Each row is a point on a tangle of strands that fork, close into loops and nearly touch. The rows are in no order.
Points whose rows are less than 121 apart are linked; no others are. Some points are linked to none.
riz: [-14  -8 -14  15 -11   6  29 -19 -16   1  -2  -5 -48  25  -4   0 -15  11
   7 -42  -8 -24   3  -4   3 -19  -5 -26   8 -34  -5  -8   2  11  37  -1
  28   4 -12   2 -25  26 -30  -2 -12 -20 -15 -45  12  11  -5   3  14  -2
  -6  -1  -1 -23 -42  50  -7 -19  11  -9  17]
nopa: [  0  19 -31   9  -4  18  25  12 -16   1   4 -46  15   1  17 -11   8 -26
 -22 -17  11 -14  13   0  23   1 -21  -1 -17   0   8   7  71  24  14  44
 -11  -2 -41   6 -13  -7   2  -3 -27 -27 -14  33   6   9  10 -23   2  28
   6 -13   5  34 -18  13 -16 -10  -3  23  -7]
gili: [ 14   5   5 -14 -15  -9 -24  15  -3 -13  -7  -5  -7 -15 -13   2  11  11
  14  29   9  -9  22 -18  -3  -8 -23  19  -9  -4   3   0  -8   4  11   6
 -28 -18  -1 -15  -1  31  23 -11   5  11  26  15  -6 -34  21 -16 -13   1
   0  -4 -30  -1 -15  -5  -5   5 -28 -12  -2]
sedol: [-22 -11  -2   1  -2  19  -3  22 -20  -1   6 -15  -5 -29  21  -2 -18   1
   8   0  12  -2   8 -16  17 -16 -33 -18   4 -33   5  -3  12   1  22  12
  -6  23  -7   3   1  20  10  -7 -29  -7  -2   2 -11 -26  23 -17 -20  -8
  13  -1 -41   8 -24  16   3 -18 -12   8   1]
koti: [ -5  -4  18   3  11  -1   4 -13  11  23   1  12  31  43 -27   9  22 -17
  -1   1  -7  -1   9  16   7   0  13  -5 -13   4  -3  23  36   2  -5   8
   1  -8  16  22 -26 -35 -19   7  20  -2  10  12 -13  38 -25  13  25  38
  -8   5  44  -7  33 -19  -5   2  25  35   5]
paman: [ -8  -2  -1   2 -10 -16   2  24  -1 -54 -24  26 -59 -11   9   0  -7  12
  -3   0  13   9 -19 -14 -24   6  13  23  18  19   5 -25 -47 -17 -14 -36
   6 -14  37 -42  24  46  15   7   2  11 -31 -14  29 -30  13   3  -3 -19
  -7  -9 -17  10 -30  -1 -12  16 -17 -34 -15]
vup: [-21  -7  33   8   3 -20 -13   5 -13 -17 -28  18 -12   3 -15  22 -12   0
   3  -4  -1  15   6  -3  -5 -20   5 -12  11   7 -10 -34 -37 -19 -11 -21
   2  -2  37  -5  -2  30  16  -1  -5   8 -11  -4   1 -23   3  -4   0   9
  -1  10 -27  10 -38   6  -4  -6 -25  10   7]
biz: [ 36  23  -1  -8   0   4   5 -19   7  -5   8   1  -3 -13  -2  -8   0  17
  -7   3  11 -11   8 -21 -12  12   6  12  -3  16   4   9 -19   7   5 -10
  -5 -21 -20 -12  -1  -9   5   1   3   4  -5 -17   8   0  -1  -4  -3 -20
   5  -4  16  -6   3  11  -8  -2   0 -15  -9]
nevit: [ 41  25 -33  10  -5  11  11  -3  17  29  17  -4   9 -28  10 -22   2   6
 -33   3   1 -10  -6 -13  18  30  16  40 -24   9  -5   6  49  16 -10   3
 -34  -6 -27  -4 -12  -1   3  -7 -14  -4 -10  30 -24  18  25   4   6  16
  17  -1  31  11   9 -25   8  24  -4  -2 -35]
tuta: [  5   7 -25  17  -5   0  34 -23 -10 -10  -9  -6 -43  19  11  -7 -24  15
  -7 -46  -4 -31   7  -3   5  -2   5   0  10  -8  -5 -16   5   8  23 -10
  23  -8 -16 -26 -22  25 -16   6  -3 -22 -39 -28  22  11   0  14  11   6
  -9  -8  12  -9 -54  45 -10  -3  19 -22  -3]
Nus: [ -7  -3 -25  -9   0  12  -9  28   9 -15  21  -9 -26 -15   3 -26  11  20
  14   3   5 -28  -6 -10  12  -6 -26  10  14 -29   5  25  -1  10  14   9
  -3 -11 -12  -1  19  21   4  -2 -19  -6  27  -4  -6 -24  21   6  -9 -30
 -12  -2 -18 -21  27  16  10  -8   3 -22 -13]
sagi: [ 27   6   8   2   9  -4 -12 -14   1  -1 -12 -11  30 -16  32  -5 -11 -10
 -20   8  13  29 -19   2 -18  38   3  -9 -10  50  17 -14   9  14 -21   6
  -7  -6 -15   3  11 -31  18   5   2  17  11  23  -2  20 -16   7  -9 -16
  23 -12  -1  17  37 -21  -7 -12 -12   8 -24]
Papaf: [ 43  14   7  -2  -6  -5  13 -29   8 -25 -21  -6 -19  -7   2  -7  -2   5
 -10  -1  18   6  -3 -25 -20  29   7   5   0  45   9   4 -34   4 -17 -21
   9 -30  -6 -20 -11  -4   6  14   1  10  -4  -8  18  -4  -6   9   3  -2
  20 -19  17  -1   2  12 -25 -16  -8  -6 -23]
limit: [ -1  -7   7   2 -18   2 -11  10 -13 -10 -10 -20  -7 -25  -9   4   0   8
  15  13   7  -8  15 -22  16 -17 -40   4  -6 -19  -3   5   9  10  21  14
 -21   2   1   2  -5  38  23 -13 -22  -6  20  15 -11 -34  23 -19 -11   1
  11  -6 -46  11 -24  16  -4  -6 -24   4   5]
suv: [ -9  -3 -52   8   3   1   2  33  13 -32  12  -4 -23  17  17 -28   8 -17
  -5 -12 -19 -15 -17  23  19  18  -4  38   8  -4  17   3  31   4 -16   8
  11 -13  -7 -27  13  17  11  15   7 -16 -14  42  13 -11  16  24   4  12
 -37  -4  16  -5   2   0  13  19  29 -30 -30]
Sib: [ 31  21 -33  -2  15   9  21 -11   2   1  23  -7   6   3  16  -8 -12   3
 -15 -17  -6 -26  11   1  -4  18  24  18 -10  10  -4  10   9   6  15   3
   3 -14 -39 -26   4 -17  -6  -3  15 -22 -29  -3  29  17  -1  -3   3 -14
 -15  -4  27   0 -20  21   4  13  21 -41  -8]
ribi: [-19 -32  23   2 -10 -21  -5   4 -16 -29 -36  -6 -14  12 -10  12  -2 -21
  13  -6  -2  20   1  -7   1 -20 -21 -26   4  -3  12 -19 -14  -1  -7  -6
  11 -17  39   8 -15  30  14  -3  -4  13   9   6  -6 -22 -15  16  10  16
   9  -7 -27 -16 -14  21 -21 -23  -4  31  10]
tepo: [ 13  12  15   7  15 -11  -2 -18   5  13  -8  14  46  -3  19   0 -22 -14
 -29  -7   1  16 -18  20  -3  13  26   0  -7  49 -15 -21  33  -7 -19  14
  -9  -8  -2   4   9 -40   0   2  -4  10   3  32  -4  34 -21  10   1  17
  10   2  12  31  21 -29  -2   9  -5  18  -9]
Mozak: [  5   5  29  -1 -31  10  12 -22  22  26 -14  10   2  22 -55  19  34   8
  10  -4  -6  -2   3  -9   0 -18   9   9  -3 -21 -24  23   3   1   7 -12
  -4   3  27  24 -45   4 -15  -2  -7  -7  17 -33 -10   8 -20 -12  20  39
   9  13  15   0  -3   4  -6   1  -4   9  14]
kaz: [ -4  15 -12  15  32  13   3   0  -3  26  25  16  29 -21  43  -7 -51  13
 -18 -24 -13  -9  -8  19   4  12  30   0  11  15 -21 -35  23  -5  11  14
  -5  15 -27  -2  33 -34  -5  -3 -10  -8 -31  14  11  28   2 -10 -14 -18
   0  17  -9  38 -14   5  24  18   5 -15   6]
pako: [-45   8  -1  -6  13 -14  16  33   6 -38 -15   4  -5  31 -19   7  22 -33
  26 -29  -2 -10   7  20 -19 -36   9  11  27  10  -3 -16  -8 -22   0   5
  11 -25  24 -14  14   6  -8  14   9  -7 -15 -16  33 -16 -24  -7   6   8
 -37 -10 -11  16 -26  11  15   5   7 -23   8]
sivi: [-10  27  19 -12  13  16  14  -6  20  16   7  21  10 -28   6   5 -24  11
   2  -3  17  11   2 -11 -19 -14  44   4  18  17 -11  -1 -39 -19 -10 -22
   7  18   7  -4  24 -30  -9   2  -9  14 -30 -42  22  -4  -2 -30 -32 -22
   7  14  -2  30   4 -14  17  12 -19  -5   4]
zeluz: [  3  10 -53   2   9  11   6  48  -4 -38  17 -25  -9   4  23 -26   1 -22
  -1 -21  -4 -11  -6  13   9  11 -16  32   7  -7  20  -6  36   4   1  17
  -2  -8 -25 -28  23  15  17  12   4 -19 -12  42  22 -18  11  -5  -5  -3
 -28 -18 -13  20 -23   6   6  13  11 -30 -24]
pova: [ -6 -22  25  -4 -31  -5  16 -28  -5 -10 -23 -10 -40  30 -37   8  19  25
  21 -14  -7 -13  -5 -18  -3 -23 -15 -36  14 -21 -20   1 -26  23  22   2
  20 -12  15  26 -40  38 -23  -2 -27 -10  38 -43 -15  -8 -22   1  15  16
  19   1 -21 -23 -15  36 -17 -23  -7  12  28]
roso: [-17 -20  20 -12   6  -4 -18  -1  -4  -1  -1  -3   7 -17  14  -4  -4  -1
  11  19  14  23  -8   5  -1   2 -15 -34   7  -5  17   6 -42  -2 -14 -10
  24  14  17  21   9 -17   0  -7   0  22  28 -18 -13  -8 -11  18 -13 -31
  14   3 -24 -22  48  -8   3 -24   1  21   3]
basik: [ 19   7   0  -9   5   2  -4   2  -8  -4  -4 -23  27 -26  15 -18  12 -22
  -4  16  22  13 -13 -15  -1  23 -25 -10 -18  34  19   0  35  25  -7  33
 -27 -16 -25   6  12 -21  23  -9 -14  10  28  42  -9   8  -7 -14 -23  -9
  33 -24  -5   7  48 -18  -6 -19 -20  16 -20]
lin: [-11   9 -46  13   4  22  14  32 -12 -19  15 -27   4   2  16 -17  -2 -20
   0 -26  -2 -23  19  10  23 -14 -26  14  -2 -19  11  -3  58  17  25  28
   1  -2 -34 -12   8   9   5   1 -16 -29 -13  31  13  -8  21 -11   1   8
 -22 -14 -17  20 -37  20  10   4   7 -18  -5]
temez: [-12  -8  10   3 -14   3   7 -19 -10  -9 -11  -7 -40  39 -18   4   6  26
  16 -34 -13 -30   0  -9   6 -31 -12 -33  16 -25 -14  -6  -6  21  34  16
  31  -9   0  26 -17  41 -26  -2 -28 -23  28 -38  -4  -8 -13   8   9  -1
  -3   4 -27 -17 -22  46 -13 -27   2  -5  27]
leten: [-12   4 -26 -18  -8  14  -8  41  16   4  28  -3 -10 -19 -21 -16  29  10
  13  33   6 -17  -1  -4   4  -6 -17  43   0 -28   1  40   6  -3   7   6
 -20   0 -11  -5  25   3   1  -2   0   5  24  13  -6 -17  30 -14  -9 -11
 -10  -1   5 -11  32 -12  18  23  -2 -26 -11]
riter: [ 17   3  12  -2 -29   9  -3 -23  16  39   0   5  -2   6 -51  11  36  28
   3  23 -16   4   0  -9   3   0   0   5 -16 -37 -24  44   3  13  18 -11
 -18  17  21  28 -44  10 -14 -14   1  -5  23 -25 -28   9   5  -1  16  28
  19   5  20 -15  10  -8  -6   6  -2   5  17]
zele: [-23   8 -12   1   3 -23  18   8   4 -41 -19   2 -13  42 -11   4  17 -17
  23 -25  -8 -17   5  23 -23 -18  14  14  10  19   9 -18  -3 -21   6  -4
  13 -33  12 -27  -5   8 -17   5  26  -6 -28  -9  38   0 -31   9  14   6
 -40  -7  15 -13 -25  28  10   8  25 -41   8]
Vefuf: [-19  -6  -5  17  23   3 -15  11 -17  11  19  10   2 -13  48   6 -54  12
 -11 -12 -18   4  -6  24   9  12  -1 -15  17  -8  -7 -38   2 -12   5  -4
   4  29 -17  -5  21  -4   2 -10   6  -9 -28   8  -6   9  17   8 -10 -27
  -9  17 -26   4 -23   0  21   1   1  -6   2]
kavot: [ 12 -18 -12  19 -13 -21   1 -20 -23  12 -17   4 -39  11  17  13 -31   4
 -15 -18 -17   2   7   2   7  16  -2  -7 -17 -25  -6 -39  -1  -6  -7 -30
  -8  17   9 -21 -31  47   9  -7  24  -1 -40   9 -10  -2  24  29  23   3
  -3   1   2 -27 -64  10  -8  10   8   0  -2]
Dored: [-14 -21  -9  11  14 -11 -17   2 -40  24   5  -7   0  31  20  17 -28 -19
  -1  -7 -31   0  10  28  15  -2 -21 -35  -3 -24  10 -14  34   1  29  15
  13  26 -23   4  -9  -4 -15  -8  40 -15 -16   2  -5  18   3  17   5  -6
 -26  10  -2 -31 -31  17   5  -9  42   7  31]
zol: [-26 -22   9   3 -10   0 -16   9 -17  -4  -9 -20  -3  24 -16   6  20 -15
  19  -1 -13  -4   5   2  14 -19 -39 -35  -4 -26   7  15  21  10  27  31
   6   4   0  28 -11   3  -2  -1  -6 -17  40   2 -22  -6 -13   5   6   6
  -7  -6 -27 -25   3  17 -12 -33  19  32  27]
bon: [ 23  35 -29  12  24   9  29 -14  10   2  14 -13  25   5  13  -9  -9  -5
 -25 -24  -3 -21  -2   4   6  18  33  24  -6  38 -15  -3  32   4   5  15
  -5 -22 -36 -14   5 -29   0   4  -9 -22 -23  17  24  22 -20 -10   4  10
 -10   1  25  29 -12   9  -1   9  12 -22 -11]
Reb: [-27  -2  26 -12   6   9   5 -20  12  14   9  26 -10 -11   3  13  -9  26
  11   2  16   8   7  -1 -17 -20  25 -17  21  -1  -4   1 -67 -10 -11 -34
  21  29  20  13  13 -23 -26  -3   0  13 -13 -64  13  -1  -5  -1 -23 -29
   7  29   9  -9  29  -8  16   1  -4  -5  11]
Zezu: [  8  -2 -12 -14   7  -9 -15   6  11 -25   2   7   3   4  15  -5   9 -16
   1  15   4  21 -14  11 -42  36   6  14   2  26  26   4 -24 -19 -31 -14
  20   1   8 -23  20 -18   7  22  50  14 -18  -3  27  12  -9  19   5 -26
 -21  -5  25  -3  28 -10  -1  16  18 -36 -18]
moni: [  4 -12  45  -8 -23  -2   4 -43   8   2 -19  -4  -6  27 -50  21  34  11
  17  -1  -5  -2  12 -17  -1 -24  -4 -30   8  -2 -16  15 -29  20  13   6
  18  -7  20  31 -29  11 -11  -6 -26  -5  44 -35 -19   2 -34 -12   7  22
  22   3 -10  -9   9  16 -23 -24 -13  20  21]
nim: [-18 -14  -8  12  19  -2 -21  13 -37  -4   7  -1  -4  10  42  12 -43 -14
  -2 -14 -22   6   8  18   2  -3 -12 -28   7 -15   9 -42  10 -12  21   8
   7  28 -14  -7  10   7   5  -6  30 -21 -37  12  10  -1  10  14  -6 -17
 -18   9 -29  -4 -49  20   9  -8  18 -10  13]
fiz: [ 14   3 -28  -1   0   0  19   8  -3 -10  -2 -23  12   9  15 -13  13 -49
 -16   1   0   9  -5   6   8  31  -6  11 -11   7  23  19  51  20 -18  15
  -1   5  -9 -18 -20 -13  -1   5  23  -9 -16  47  10  23   0   2   9  46
   0 -23  37  10   3   0  -4  10  30  12 -21]
Muro: [ 29  16  48  -5   5  -6  -5 -38   6  -9 -13   2  21   0 -28  12   1  24
  -8   3   6  -3  20 -20   0 -19  19 -11   6  50 -23 -11 -38  -2   5   0
  -1 -33  -3   7   8  -5   8  -6 -33   0  25 -15   1  -8 -17 -24 -16   2
  12   4 -21  25   2  -6 -13 -12 -36   7   1]
Rozal: [ 10  10  -1  -9  -4   7  -8  -3  14  32  17   5  34  21 -27   1  21  -3
   4  10 -10 -16  16  14   5   3  10  13 -28 -10  -9  30  37  -8  12  13
 -15  -6  -6  16 -13 -25 -16  -1  21 -11  13  16 -10  36  -1   2  15  26
  -9   3  42  -8  23 -20   7  20  17   8  16]
kode: [ 12  -2  -4 -13  10  -6 -21  11  13 -15   8   0  22  -3  25 -11   7 -13
  -3  18   5  22 -22  22 -26  41   1  12   1  31  23   3  -8  -2 -29   4
   4  -2  -3 -14  31 -25  13  13  34  15  -4  33   9  20 -13  18  -1 -23
 -10  -6  15   1  41 -28   9  13   8 -15 -23]
Nilu: [ -3   6 -44   9  -5  13  27  15  19  -4  14 -10  -3   1  -5 -31  17 -35
 -16 -15  -8  -8  -7  14  27  18   7  29   5 -17  12  24  46  12 -20   2
  10   0 -10  -9 -17   2 -12  12  -6 -20 -19  28   3   5  16   8  12  43
 -14  -4  43   5   7  -3   8  16  23  -4 -31]
rit: [ 47  37 -22  13  11  -3  13 -29   6  13   6  -6  16   3   2 -19   0  16
 -37 -12  -4 -18   2  -5  20  18  30  28 -20  38 -23  -9  46  15   0   5
 -25 -33 -26  -1 -12  -4  13  -5 -21 -19  -4  35  -6  21  -5   9  10  21
  -3  -4  31  15   6 -14 -18   6  -2  -4 -25]
mizo: [  5  12 -19  11   6 -12  14 -13  -5 -12  -6   6 -15  30   7   5 -15  -1
  -2 -30 -15 -15   9   7 -11   0  21  18   1   8  -2 -17   8 -12  11 -14
   7 -20  -8 -36 -15  12  -8  -1  26 -15 -47 -11  25   9  -4  12  16   7
 -29   2  18  -6 -54  23   4  15  21 -41   2]
sep: [-24  14   5  -1   7  14   6  23  20   0  11  14  10 -31  -6  -3   2  -2
   2   5  10   0  -3 -10   3 -16  15  11  18  -2 -12   0 -20 -19  -6  -5
  -2   7   8   2  32 -18  -7   8 -16   7 -10 -18  12 -11  12 -34 -22  -7
   6   4 -16  31   3 -15  17  13 -19   0  -4]
lilip: [  1   3 -31  19   5   9   9  24  31   8  18  23 -15 -39  37 -23 -16  15
 -31   3   9   3 -33  -2  13  31  23  40  13   1  -4  -1   6  -3 -29 -12
 -16  18 -11  -1  31  -4  -1  11 -25  11 -27   8  -8  -5  37  -2  -6 -14
  13   9  11  22  17 -24  18  22  -9 -10 -28]
defi: [-10   2  28  -6 -16  -9   2   6 -17  -4 -26   8   3 -14  -6  26 -15 -11
   9  14  16  34   7 -18 -13 -10   0 -11  -3   8  -2 -20 -28 -25 -14 -25
  -8  24  34 -15 -10  13  15   1  17  17 -31  -8  18 -23  11 -18  -5   9
  14  -1 -16  20 -48  -8   1  10 -28  23   8]
Gidep: [ 26   7 -18  12  -9   6  15  -2  25  22   8  11   1 -38  25 -27 -11   7
 -31  14   8  18 -28  -9   9  42  32  42 -12   9   0   7  20   7 -38 -18
 -25  14  -9  -6   0  -3  -2   4 -15  16 -19  13 -17   5  25   2   4   4
  30  -1  29  11  18 -33  14  25  -5   2 -37]
bot: [-27 -11  19   5   6   1 -23   3 -18  18   2  -3  25  15  -5  14   1  -8
   8   1 -12  -7  11  20  13 -32 -26 -42  -4 -13 -10  -3  20   0  34  37
   1  14  -8  32  -2 -19  -7 -13  -9  -7  38   4 -25  11 -17  -7   5  -5
  -1  14 -27  -3   4  -8   4 -21  12  34  38]
rokar: [ 15 -12  11 -27   4 -13 -46  -6 -29  17  20  -8  20  10 -17   2  18  14
  27  35   1  -5  24  15 -22   4 -19 -14 -15  -6  22  20 -17  -9  17  14
  -1 -10 -10   9  17 -20  -4 -15  50  18  38   1 -11   5  -5  12  -4 -31
 -25   4   9 -48  30  -4   2   6   7 -13  22]
nar: [-15  -2  21  14  16   1  12 -26  16  23  13  21  16  30 -17  16  -8  19
  -1 -23 -27 -20   3  16   3 -28  35 -13  15  -1 -29  -1 -16 -15   5  -3
  18  -1   7  24  -4 -22 -27  10 -10 -18   2 -38  -3  25 -33   1   6  10
 -11  25  15 -10   9  11   9  -6  15  10  22]
zuka: [ -3  10  -9  -5  -8  -8  13  28  20 -26  -4  26 -42 -11   0  -4  10  -2
   2  19  19  17 -16 -10 -30  10  27  42  13   9   6   9 -46 -20 -29 -38
  -2   1  29 -36  27  10  10   9  22  16 -38 -18  24 -22  13  -2   0 -14
  -5   0  23  12 -10 -23   1  29  -7 -41 -15]
Dufan: [ 10  -7  -8  29   1 -13  -6 -16  -1   6 -10  19 -35  -5  22   4 -40  29
 -26 -23 -22  -5  -1  10  16  11  15  13   9 -18 -21 -35 -14  -6 -12 -32
  -3   5   4 -15  -7  44  15   1  -4 -11 -38   1 -13 -13  22  24  14  -3
  -5  18  -3  -7 -46   3  -3   6   2  -7 -20]
Piriz: [-22  -8  20   0   8  -2 -42  12  -8  30  17   9  26  -1  -8  14   5  25
   7  18 -10 -10   9  26  12 -23 -23 -16  -9 -15 -16  -2  14 -14  22  23
 -22   4  -3  28  22  -9   0 -18 -11  -5  44  20 -29   4   7  -4  -9 -17
 -13  13 -23  -9  23 -18  19   6  -2   6  20]
vebir: [ -9  17   0  17  17   2   3   6   4  25  14  20  38 -28  37 -11 -35   5
 -25 -14  -7   2 -20  29   3  22  31   6   6  27 -16 -30  36  -9 -11  12
 -17  13 -15   9  30 -33  -4  -2 -18  17  -9  28   3  27   1  -8  -7  -4
  12  12  -5  36   4 -19  24  23 -17  -5 -10]
tufuf: [ -2  -2  17   8  24  -8   3 -29  10  12   2   9  35  34   8   6   0 -14
 -21 -14 -12   5 -10  26   7  -2  23 -16  -1  35 -12  -7  35   7 -14  13
  11  -5   5  16  -7 -47 -13   5  -6   4  11  23 -12  48 -43  17  14  39
  -4   7  25  10  32 -20  -6  -9  18  40   0]
bomu: [ -8 -37  20 -16   0 -15  -4  -5  -3  -3 -18   2  12 -18   7   8   1 -16
  18  21  10  51 -17  -5  -2   4 -13 -34  -9 -11  30   8 -44   6 -34 -18
  21  23  41   8  -4  -8   9   0   6  43  21  -4 -11  -7 -13  20  -5 -11
  23 -11  -4 -24  48 -13  -7 -24  -5  43   2]
bod: [-29  16   8  -3   9   1  13  33  12 -21  -6   7  16   4 -21   0  12 -22
  21 -10   4  -8   7   3  -2 -30  14   9  20  10  -5  -1 -15 -18  -5   6
   7 -12  19  -5  30 -11  -3  15  -5  -8  -5  -8  25 -20 -13 -25  -4   3
 -18  -6 -16  21  -2  -3   9   8 -12  -7  -7]
Diduv: [ 12 -25  22  -4  -8 -11   8 -16   7  12 -22   7   8 -21  -4  13 -12 -15
   7  20  10  48 -12 -15  -5  10  12 -15 -19  -4  16   2 -35  -3 -43 -37
   5  27  33   9 -22   0   6   8   7  44  -4 -11  -1  -5   3  11   0   9
  38  -8  14  -2  19 -20  -8  -9 -10  37  -2]
ses: [ 27  14  37   0   0 -12  12 -38  14 -18 -26  -4  -8   6  -5  10  -4   8
 -12  -8  18  19  -8 -17  -8   2  13 -12   9  50  -2 -10 -42   9 -28 -21
  20 -24   6  -2  -4  -4  15  18 -26  14   7 -13   0 -11 -30   2  -6   7
  27 -10  -1  15  12   6 -28 -24 -22  25 -17]
dola: [-13 -40  11  -1 -15  -9   0  -5 -24  -1 -21 -22  -7   9  -4  12  -3 -15
  14   6  -8  12   2 -12  16  -9 -41 -48 -16 -28  13   5   2  18  10  11
   8  15  15  24 -29  15  10  -7  -2   9  24   5 -15  -8  -5   9   8   9
  19 -13 -24 -31  -1  20 -25 -35  11  46  28]
Mir: [ 19   2  44 -13  -7 -11 -30 -42   9   2  -5  11   8  15 -34  16  18  32
   5  12  -1 -10  20 -14   5 -18   5  -7   7  20 -17   2 -39   8  13   4
   6 -30   8  16  -7  10   5 -14 -24  -1  48 -11 -21  -2 -13  -7  -8  -4
   3   7 -21  -7  18  -9 -14 -16 -28   2   8]
tusi: [  1   3 -15  20   3   7   6  10  20   5  14  22 -29 -15  15 -13 -15  32
 -23 -12 -14 -23 -15   3  23  -1  18  34  22 -20 -19 -16  -5  -3  -6 -12
  -6   1  -2  -9  14  24   9   3 -39 -10 -20  -3 -12 -13  29   9  -3 -10
  -9  19   0   7  -3  -7  15  10 -11  -8 -15]
pim: [  5  -8  35 -11 -20  -4  11  -3   1   9 -28  10   9 -23 -29  22   8 -22
  11  27  17  32   5 -24  -6 -14   7   4 -15   3   4   7 -24  -9 -33 -21
  -8  20  39   2 -19   9   8   6   1  34  -3  -7   1 -21   0 -20  -1  29
  32 -13  -3  18 -13 -22  -9   8 -29  32   3]
Bek: [ 27 -15 -14 -30  -6   7 -37  -4 -14  21  26 -18   1  -6 -10 -12  26  19
  26  43   4   0   8  -9 -11  22 -32  -3 -22 -23  27  43  -3  17   8   3
 -13  -3  -8  18  -1  -7 -11 -10  37  15  42  11 -25   1  11  13   4 -21
  -6  -6  27 -53  38  -6  -2   2   6  -1   8]
pak: [ 13   6   2 -18 -12   6  -1   2 -17   3 -12 -33  33 -13  -3  -2  18 -31
   3  25  24  18   3 -15  -5   2 -32 -18 -27  15  22  21  37  19   7  27
 -22  -7 -11   6 -12 -15  21  -6  -4  14  29  33  -9   3  -1 -15  -2  16
  31 -23   3  19  21 -11 -22 -19 -13  37   2]
samu: [-23 -14 -31  -1   0  23  -4  35  -7   0  27 -15 -22 -29  19 -18 -11   9
   7   0   0 -16 -13  -6  23 -14 -31  -2  10 -50   4  12  18   6  25   9
   3  18 -16  10  13  28  -2   0 -21 -16  13  -8 -11 -21  34  -4 -17 -33
   1   4 -38 -11   7  18  11 -17   7 -16  -3]
labil: [  1   0  18 -13  15 -13 -44   2 -19   9  18  -2  41  11  -5  17  12   8
  22  22  -2  -2  29  23 -17  -7 -16 -20  -8   4   6  -9 -15 -18  20  18
   5  -6 -14  12  23 -32   6 -16  29  -2  30   6 -13   5 -13   1  -6 -29
 -29  11  -4 -20  21 -15  12   3   3 -13  28]
Sekas: [ 17   7  -1 -22  -2  -3 -31  25   6  -6  10   0  11 -10 -22  -3  31   6
  18  46  16  -7   9 -14 -10  -7 -19  37 -12   0   8  16  -3   3   0   7
 -29 -21  -3 -13  24  12  23  -7  14  15  36  27 -11 -22  23 -17 -13 -14
 -11 -11 -11  -3  17 -25   2  18 -27 -22  -4]
kagis: [  3   4  -3  -5  -4  12   2   3 -22  -2  -9 -31  17  15  -1  10  16 -33
 -14  10  11  -2  14  -6  10 -11 -24 -15 -26   9   6  11  48  13  18  38
 -13  -7 -24   5 -30  -8  15  -1 -11  -6   7  34  -2   4  -6 -16   8  33
  12 -17   0  20 -11   2 -29 -18  -2  43  12]
Midu: [-31  -4  10   0   7  11  17  -9  15  16  14  17  -8  14 -17   9  -1  14
  15 -22 -10 -13   3   9  -8 -17  22  -9  23 -22 -14   9 -32 -16   4 -23
  20  13  10  16  -2 -20 -36   8  -1 -10 -11 -64   2  13 -20   1  -1 -15
  -9  21  20 -16  11  12  20  -8  16  -7  17]
dis: [  2   7  -9 -16  10  -6   5  19  10 -39  -3   8 -12   4   4  -8   5 -17
   6   0  11  17 -14   0 -47  25  10  19  12  24  17  -7 -35 -28 -22 -20
  10   5   7 -40  16 -12   5  19  49   8 -38 -12  50   0 -10   2   1 -29
 -14  -9   7  11  -9   2  -2  24  10 -47 -13]
zubu: [ 11  -8  17  -5 -21  12 -13 -34  -2  49   5  14   0 -17 -30  16  16  38
  14  24  -5  10   2 -12   3   2  -2 -16  -9 -38 -21  33 -28   6  15  -6
 -13  38   7  36 -26   6 -24 -16   5   6  28 -42 -32   6   8  -3   2   3
  27  23  -3 -25  15 -10   8   7  -5   8  25]
zek: [-34 -29 -12  14  -8  -9 -15  37   3  -1   4  26 -46 -19   7  -7  -3  12
  -5  26  -4   9 -21   0   6  -3   4  14  10 -37  -6  -8 -36 -13 -28 -32
  -8  18  38 -11  23  42  19   1  -4  14  -7  -1 -11 -36  44  16   0 -15
  -8  16 -11 -15  13 -20   8   7  -7  -3   5]
zok: [ -5  -9   4  -8 -10  14  28  -4  -5   3  -6 -13   6  -5  -3   1   5 -21
   8   4  20  15   5 -13 -15   4 -15 -23  -3 -10  25  30  -5   6   0  -2
  17  21  -4  10 -19 -25 -22  -1  15   5  -6 -32   7   8 -16 -10  -2   5
  18  -9  16 -10  12  10  -6 -15  18  20  10]

How many points has the smallest loop of links through each point below? Write 0 if it is on no loop.
Nus => 7
biz => 12
basik => 0

A tip is a point with one link. Name the tips that can be reached along the links from each point below, in the order of the rows.
moni => kavot, nar, zubu
dis => paman, Dored, fiz, Rozal
labil => roso, Bek
